Points on a hilly landscape, in no order, each with its height.
From any point a ball rolls to the lowest of the 6 points nearest to it. It stops when none of these is lower. Distance is the straight distance between rows; heights are no part of it.
tubi h=28.7: [ 83  97  95 117  96 120 106 123 140 164 110 113 129 142 148 143 144 136
 113 129 170 126]
mek h=26.7: [122 167 137 169 155 127 150 107 113 120  93  81 123 148 202  78 123  82
 132 107 154  88]
dubit h=41.5: [ 97 112 128 170 174 163 173 134 118 125 151  97 131 128 188 165 125 134
 136 125  95 131]
Meku h=29.6: [118 116 123 115  98 135 125 131 118 119  95 146 145 138 189 139 123 101
 149  82 136 173]
Lunaz h=18.6: [125 135 136 146 195 159 186 177 137  80 138 149 121 108 133 147 131 155
 136 127 103 165]
ravo h=59.3: [146 179 159 122  78 160 119  93 140  87  97 188 162 131 160 129 128  92
 161 101 113 144]
Tunuv h=17.3: [ 98 106 107 154 155 158 114 191 145 148 129 163 122 123  74 148 174 151
  91 117 123 113]
nifab h=25.7: [192 203 144 136 132 136 116 116 136  89  89 150 151 129 146  80 120  89
 138 115 150 108]
zosiv h=32.4: [ 89  90 143 173 144 138 125 134 175 171 163 155 129 142  31 161 184 133
 102 124 137 106]
vige h=24.3: [123  88 124 159 123 125 134 131 157 163 123 115 131 150  81 161 165 150
 101 142 156  83]
Pulep h=52.1: [193 204 211  91 111  83 111 147 164 155 143 208 100  97  87 151  74 157
 152 135 141 143]
gaka h=40.1: [185 160 186  66 105  80 114 138 126 168 145 166  85 111  90 119  87 150
 163 138 138 156]
Nebup h=36.5: [ 89 121  89 128  60 143  96 112 117 128  70 132 114 162 157 154 147 136
 123 108 147 171]
des h=30.2: [ 38 169  87 131 121 118  65 109  90 145 145 111 124  87 102 137 119 104
  89 122  90  80]
fopif h=14.8: [129 126 152 141 146 131 146 119 131 100 143 104 132 133 200 118 128 100
 135  95 132 114]
tufin h=24.5: [ 99  72 103 139 139 119 109 136 150 180 115  89 139 154 128 175 155 116
 103 125 162 135]
zesor h=17.9: [137  91 103 143 141 154 142 177 120 137 145 129 133 154  82 149 169 158
  85 128 122 118]
Par h=17.8: [ 80  99  93 132 156 136 136 133 135 148 154 117 116 131 140 182 123 137
  90 138 113 123]
fam h=20.1: [178 135 165  88 107 122 152 139 122 113 194 113 100  94 121 110  96 136
 166 142 132 140]
mapig h=39.6: [ 78 109 106 159 164 122 116 149 130 168 152 122 117 139  45 154 152 144
  66 121 129  97]
ruket h=39.4: [ 63 114  91 122 163 131  82 144 132 133 147 161 128 143  14 121 141 120
  54 120  76 115]
lup h=13.7: [100 167 165 200 169 147 172 146 125  96 114  92 109 161 164 122 120 114
 121 125 144  95]
topo h=22.6: [ 92 101  90 160 134 144 130 132 123 150 121  94 137 129 185 153 102 131
 105 107 128 126]
Ledo h=26.1: [163  66 149 134  75 108 163  96 155 139  90 163 111 110  93  93 166 145
 169 173 178 130]
lozaz h=28.6: [202 173 170 113 112 116 102  83 140 103 112 177 154 129 108 110  96 124
 174 107 117 130]
manar h=12.5: [ 88 104  86 136 186 143 122 166 125 160 118 150 126 131  57 161 122 141
  52 144 108 123]
sagin h=34.4: [112  74 106 149  89 121  80 111 168 175 104 108 107 155 104 131 185 133
  93 144 172 125]
suza h=19.5: [154 189 161 155 191 139 181 113 136  78 153  96 129 138 163 142 126 119
 157 147 117 106]
rigip h=41.7: [169 165 163  97 109 116 110  81 132  98  95 183 162 151 105 133 102 101
 179 122  99 161]
Rof h=41.6: [149 175 150 126 107 128 102 101 124  93 101 155 159 145 189 101 111 100
 157  75 129 150]
Kuv h=25.4: [150  92 111 121 141 157 184 154 103 105 182 120 113  97 124 141 152 158
 145 146 104 137]
fol h=32.8: [108  82 128 140 111 133 108 119 164 173 123 107 138 159  88 140 194 147
 130 134 178  90]
gozo h=46.6: [122 163 143 116  70 155 121 113 106 100  87 159 130 142 160 166 143 118
 138 102 112 158]
ledif h=17.7: [108 101 111 141 173 153 178 179 105 112 145 110 121 129 114 152 141 161
 107 132 109 154]
tukab h=15.7: [ 84  92 125 152 178 154 126 171 132 131 145 123 121 139 112 175 118 157
  77 140  91 126]
zuz h=49.4: [ 65 122  74 122  96 109  81 128 133 181 123 110 108 116 157 138 108 109
  89 101 141 144]
guled h=20.3: [197 162 168 116 127  95 113 110 139 113 127 168 141 111 123  63  79 113
 170 123 123 121]
Zegid h=22.0: [169 129 156 135 140 124 166 115 115  93 172  98 140 102 156 106 122 129
 179 122 111 113]
Vata h=27.0: [ 37 164 109 178 166 137 116 127  95 130 123 105 120 108 122 140  61 124
  64 127  87 121]
Sis h=18.3: [144  88 125 105  81 141 144 106 158 123  77 126 116 153 128 134 178 138
 143 142 163 143]
Tov h=25.5: [ 55 158  79 109 159 121  93 146  92 104 127 128 120  76  83 117 125 110
  83  95  63  98]
Ziz h=21.4: [109  81 120 107  81 125 113  95 137 116  68 136 111 151 136 126 163 148
 144 139 166 166]
fasif h=27.9: [ 12 174  79 136 180 125  88 131  85 120 120 121 139  70  84 148 108 124
  90 138  52  93]
logot h=34.6: [148  77 128 115 111 129 145 149 120 141 144  92 133 137 167 151 141 137
 145 142 126 128]
Fof h=40.8: [183  93 135  81  99 121 137 127 129 120 146 128 126 125 136  86 115 144
 175 144 144 170]
lasor h=31.5: [180 109 141  58  79  79 143 115 125 127 140 179 115 110 101 130 116 138
 164 176 134 170]
kov h=53.5: [179  95 104 121 108 128 166 122 137  96 167 113 131 125 159 127 126 124
 172 128 139 135]
vol h=32.5: [ 94 129 114 143 180 134 115 185 134 158 119 177 118 136  31  98 143 126
  96 118 115 108]
nagu h=27.3: [165 142 133 134 129 141 134 111 132 106  99 118 139 138 198 100 112 108
 173  84 133 135]
pagit h=32.3: [144 190 128 142 167 106 145 124 105  91  97  86 117 160 175  66 132 106
 155 138 159  71]
zop h=29.7: [184 163 148 155 164 127 140 112 132  89 121 104 151 123 168  66 107  81
 164 125 135  91]
roze h=31.2: [201 111 136  73 107 116 146 117 137 108 168 127 123  88 129 105 133 137
 178 126 114 138]
Lubu h=38.8: [191 190 160 106 114 123 104  92 119  86 104 173 160 138 146 113 100 109
 159  90 127 141]
tadak h=23.6: [115 121 141 160 197 171 166 178 114 119 134 111 124 125 125 161 105 153
 101 150  87 154]
viso h=36.1: [137  71 105 128 106 127 186 136 136 140 142 100 124 134 117 143 187 144
 157 151 139 125]
dov h=36.0: [170 111 137 108 133 117 163 123 129 104 146 114 148 120 191 120 114 115
 175 126 139 143]
sesas h=34.5: [ 32 190 135 195 159 148 148 130  84 135 115  99 116 149 149 140  90 106
  73 125 117  91]
sefe h=54.4: [ 78 124 125 116  59 140  55 124  93 126  75 163 104 134 124 182 146 137
  99  89 131 176]
vage h=46.7: [ 90 136 109 129  86 134  72 136  84 152  82 128 128 127 184 152 123 113
 121  63 143 176]
Banap h=15.5: [107 111 110 146 171 160 149 189 145 138 133 153 133 123  89 150 140 171
  92 139 125 142]
Rodu h=42.1: [188 161 175 129 180 130 147 124 126  98 154  86 152 117 168  89 121 112
 170 131 149  77]
befe h=32.6: [186 106 141  49  64  97 150 126 120 119 136 159  89 101  90  78 131 144
 171 164 159 143]
Gufus h=57.2: [132  61 161 133  84  92 132 106 148 172  88  89 120 143 113 126 207 130
 136 149 189 110]
Dito h=40.7: [ 78 133 117 199 164 156 143 150 124 109 135  92 144 148 183 164  92 119
  76 120 117 125]
dis h=25.1: [194  98 137 100  66 128 152 107 135 128 101 145 119 127 128 115 160 137
 175 168 167 154]
vugam h=34.1: [147  62 122 119 104 132 182 123 163 126 112 104 124 128 104 132 190 129
 143 159 175 103]
Togan h=28.1: [181 158 146 130 154 123 136  88 125 104 135 108 160 119 164  72 105  85
 173 133 131  95]
Ris h=30.1: [128  96 134 113 130 136 171 142 128 110 157  98 125 126 187 136 125 120
 136 122 114 122]
pimos h=34.0: [185 252 160  95 119 131 110 103 138  95  92 176 173 154 103 146 120 112
 119 138 114  91]
vita h=33.3: [182 146 167  87 123  86 116 144 132 148 183 167 114  65 118  87  79 131
 144 147 124 126]
Fegiz h=23.0: [ 98  79  77 127 129 136 113 142 139 155 144  95 128 145 144 159 141 138
 100 119 136 124]
zole h=21.0: [ 43 136 106 144 144 135 104 139 105 151 146  94 142 117 148 145 112 115
  94 122  87 124]
Fud h=29.5: [168 129 139 130 138 109 139 117 123 103 137  94 148 108 172  93 113 113
 163 120 114 104]
vodes h=40.6: [ 49 116  72 122 126 130  79 133 121 181 141 118 123 145 121 142 143 111
  81 129 123 112]
nebev h=24.7: [180  98 142 111  68 126 146  91 123 111 119 159 114 130 124 111 133 141
 180 157 142 176]
Gur h=16.3: [104  87 119 130 117 124 134 132 143 171 150 109 120 156 100 151 160 140
  98 123 136 110]
tiviv h=13.9: [ 73 114  89 142 165 162 112 148 109 146 156 132 138 161  85 132 110 146
  63 144 125 123]
pupu h=13.1: [173  83 125  96  62 108 143  94 146 121 116 132 110 132  99 119 156 137
 183 158 165 151]
dozum h=30.9: [208 237 149 127 130 107  85 107 128 121 108 198 169 130 100 119  99 138
 105 139 118 111]
pok h=33.8: [ 73 114 129 160 104 103 108 120 101 159 118  85 147 117 196 130  88 109
  89 106 131 137]
gek h=22.4: [ 59 112  74 154 145 128 102 145 133 157 137 119 152 137  73 159 129 132
  86 121 105 100]
led h=32.1: [ 88 163 132 178 131 116 140 133 117 149 115  61 117 137 180 113 101 117
  96 124 147 104]
vofod h=28.8: [112  63  97 124 114 124 123 140 116 131 116 109 143 141 164 154 140 126
 131 136 142 146]
gumup h=33.2: [190  78 125  85  85 122 160 115 122 111 180 112 119 101 114  93 153 137
 166 144 141 148]
gimuv h=49.5: [ 55 134  94 142 104 121  73 128 124 177 121 113 130 114 180 135 128 108
  98  78 137 164]
Regu h=30.3: [104 119  97 151  98 151 103 108 124 130 108 106 132 153 215 120 114 112
 118  95 122 152]
viv h=30.8: [ 34 181 120 181 169 113  88 143 101  99 123 107 137  70 112 126  96 125
  77 108  65 110]
tusu h=10.4: [184 160 164 116 131 117 137 123 125 106 194 108 126  98 146  84  83 127
 184 131 131 126]
Tizo h=37.9: [ 69 145 126 184 192 162 147 137 121 135 140 128 125 137 119 161  97 139
  72 148  89 138]
kise h=33.1: [194 141 148  55  88  83 138 147 129 138 163 173  84 121  87 103  92 150
 158 163 147 175]
dukek h=22.8: [ 45 133 104 128 155 135  96 153 107 124 177 139 140 114 111 140 108 106
  88 116  78 100]
lomik h=28.4: [117 115 139 152 183 138 129 165 166 166 143 159 126 144  19 140 176 131
  87 138 129 116]
gunu h=53.2: [136 100 141 123  86 118 119  93 157 130  62 149 110 151 113 122 204 163
 146 158 195 113]
Vuva h=42.8: [181 136 141 107  89 122 129  84 131  80  98 177 130 127 150 104 120 152
 181 106 106 162]
feren h=26.0: [206 233 131 130 137 131 114 112 116 101  83 149 160 158 125  82 122 107
 138 117 123 102]
fofo h=58.6: [120 155 152 170 199 163 186 147 117 100 160  97 136 147 164 130 142 142
 139 142  98 131]
Vil h=24.4: [195 188 145 146 150 109 112 109 123 105  91 143 160 124 139  88 128 105
 162 109 137 104]
ged h=60.8: [165 149 165 139 179 168 170 156 137  75 178 100 121 110 157 123 118 138
 153 147 126 114]
ropog h=22.1: [122  84 120  96  87 136  99 100 149 118  70 152 107 164 145 145 140 131
 153 121 129 170]
vilad h=7.2: [ 74 114  84 142 184 155 104 154 105 143 118 161 124 132  56 138 145 153
  61 135  96 147]
visak h=33.5: [ 64 130  78 111 123 122  75 140  93 162 112  98 116 110 125 140 113 121
  76 117 112  99]
vivi h=38.7: [198 166 184  74 107  76 102 118 150 141 130 182 113 100  90 124  93 147
 148 140 130 193]
Vanet h=30.5: [118  72 117 125  99 126 118 113 165 183  88 108 119 144 100 118 165 123
 107 144 173  88]
Felo h=29.2: [213 155 165  86 124  93 116 126 123 125 141 178 120  91 119 101  73 140
 172 137 138 144]
rolit h=25.3: [ 97  69  92 156 130 139 109 143 139 179 134  85 124 139 127 153 166 139
 110 144 135 100]
nage h=20.2: [122  86 103 124 150 152 172 147 119 141 167 109 135 139 135 158 154 142
 116 134 107 139]
lofuf h=33.9: [ 59  82  87 122  90 130  98 124 132 151 100 105 124 135 165 133 134 115
  96 113 148 146]
mef h=75.7: [160 158 157 105 168 138 179 143 130  87 224 121 127  79 130 126 119 133
 159 140 104  94]
Miv h=29.3: [156  66 116 100  78 133 161 114 135 142 119 115 116 139 138 134 151 124
 161 145 135 160]
bodav h=49.8: [188 187 182  95 108  72 109  80 158 136 132 189 133 114  96 147  72 159
 150 129  99 157]
ziso h=10.1: [114 176 140 166 178 149 177 119 127 106 121  74 118 163 150  87 141  81
 130 136 158  86]
posa h=35.9: [177 138 165  72  95  89 127 111 132 113 164 159 119  96  84 105  77 131
 169 132 119 157]

Call two points neighbours if one is among the 6 nearest of the other. Go from one point of each pair to the other, from neighbour to neighbour, staying as low as possible. Name the highest point that can't be avoided.
pupu and Gur | tubi
tusu and pupu | Meku
vilad and Gur | Par
tusu and ziso | Zegid

Where does a ball stop that starts at each point below?
fasif | vilad
viv | vilad
des | vilad
Tov | vilad
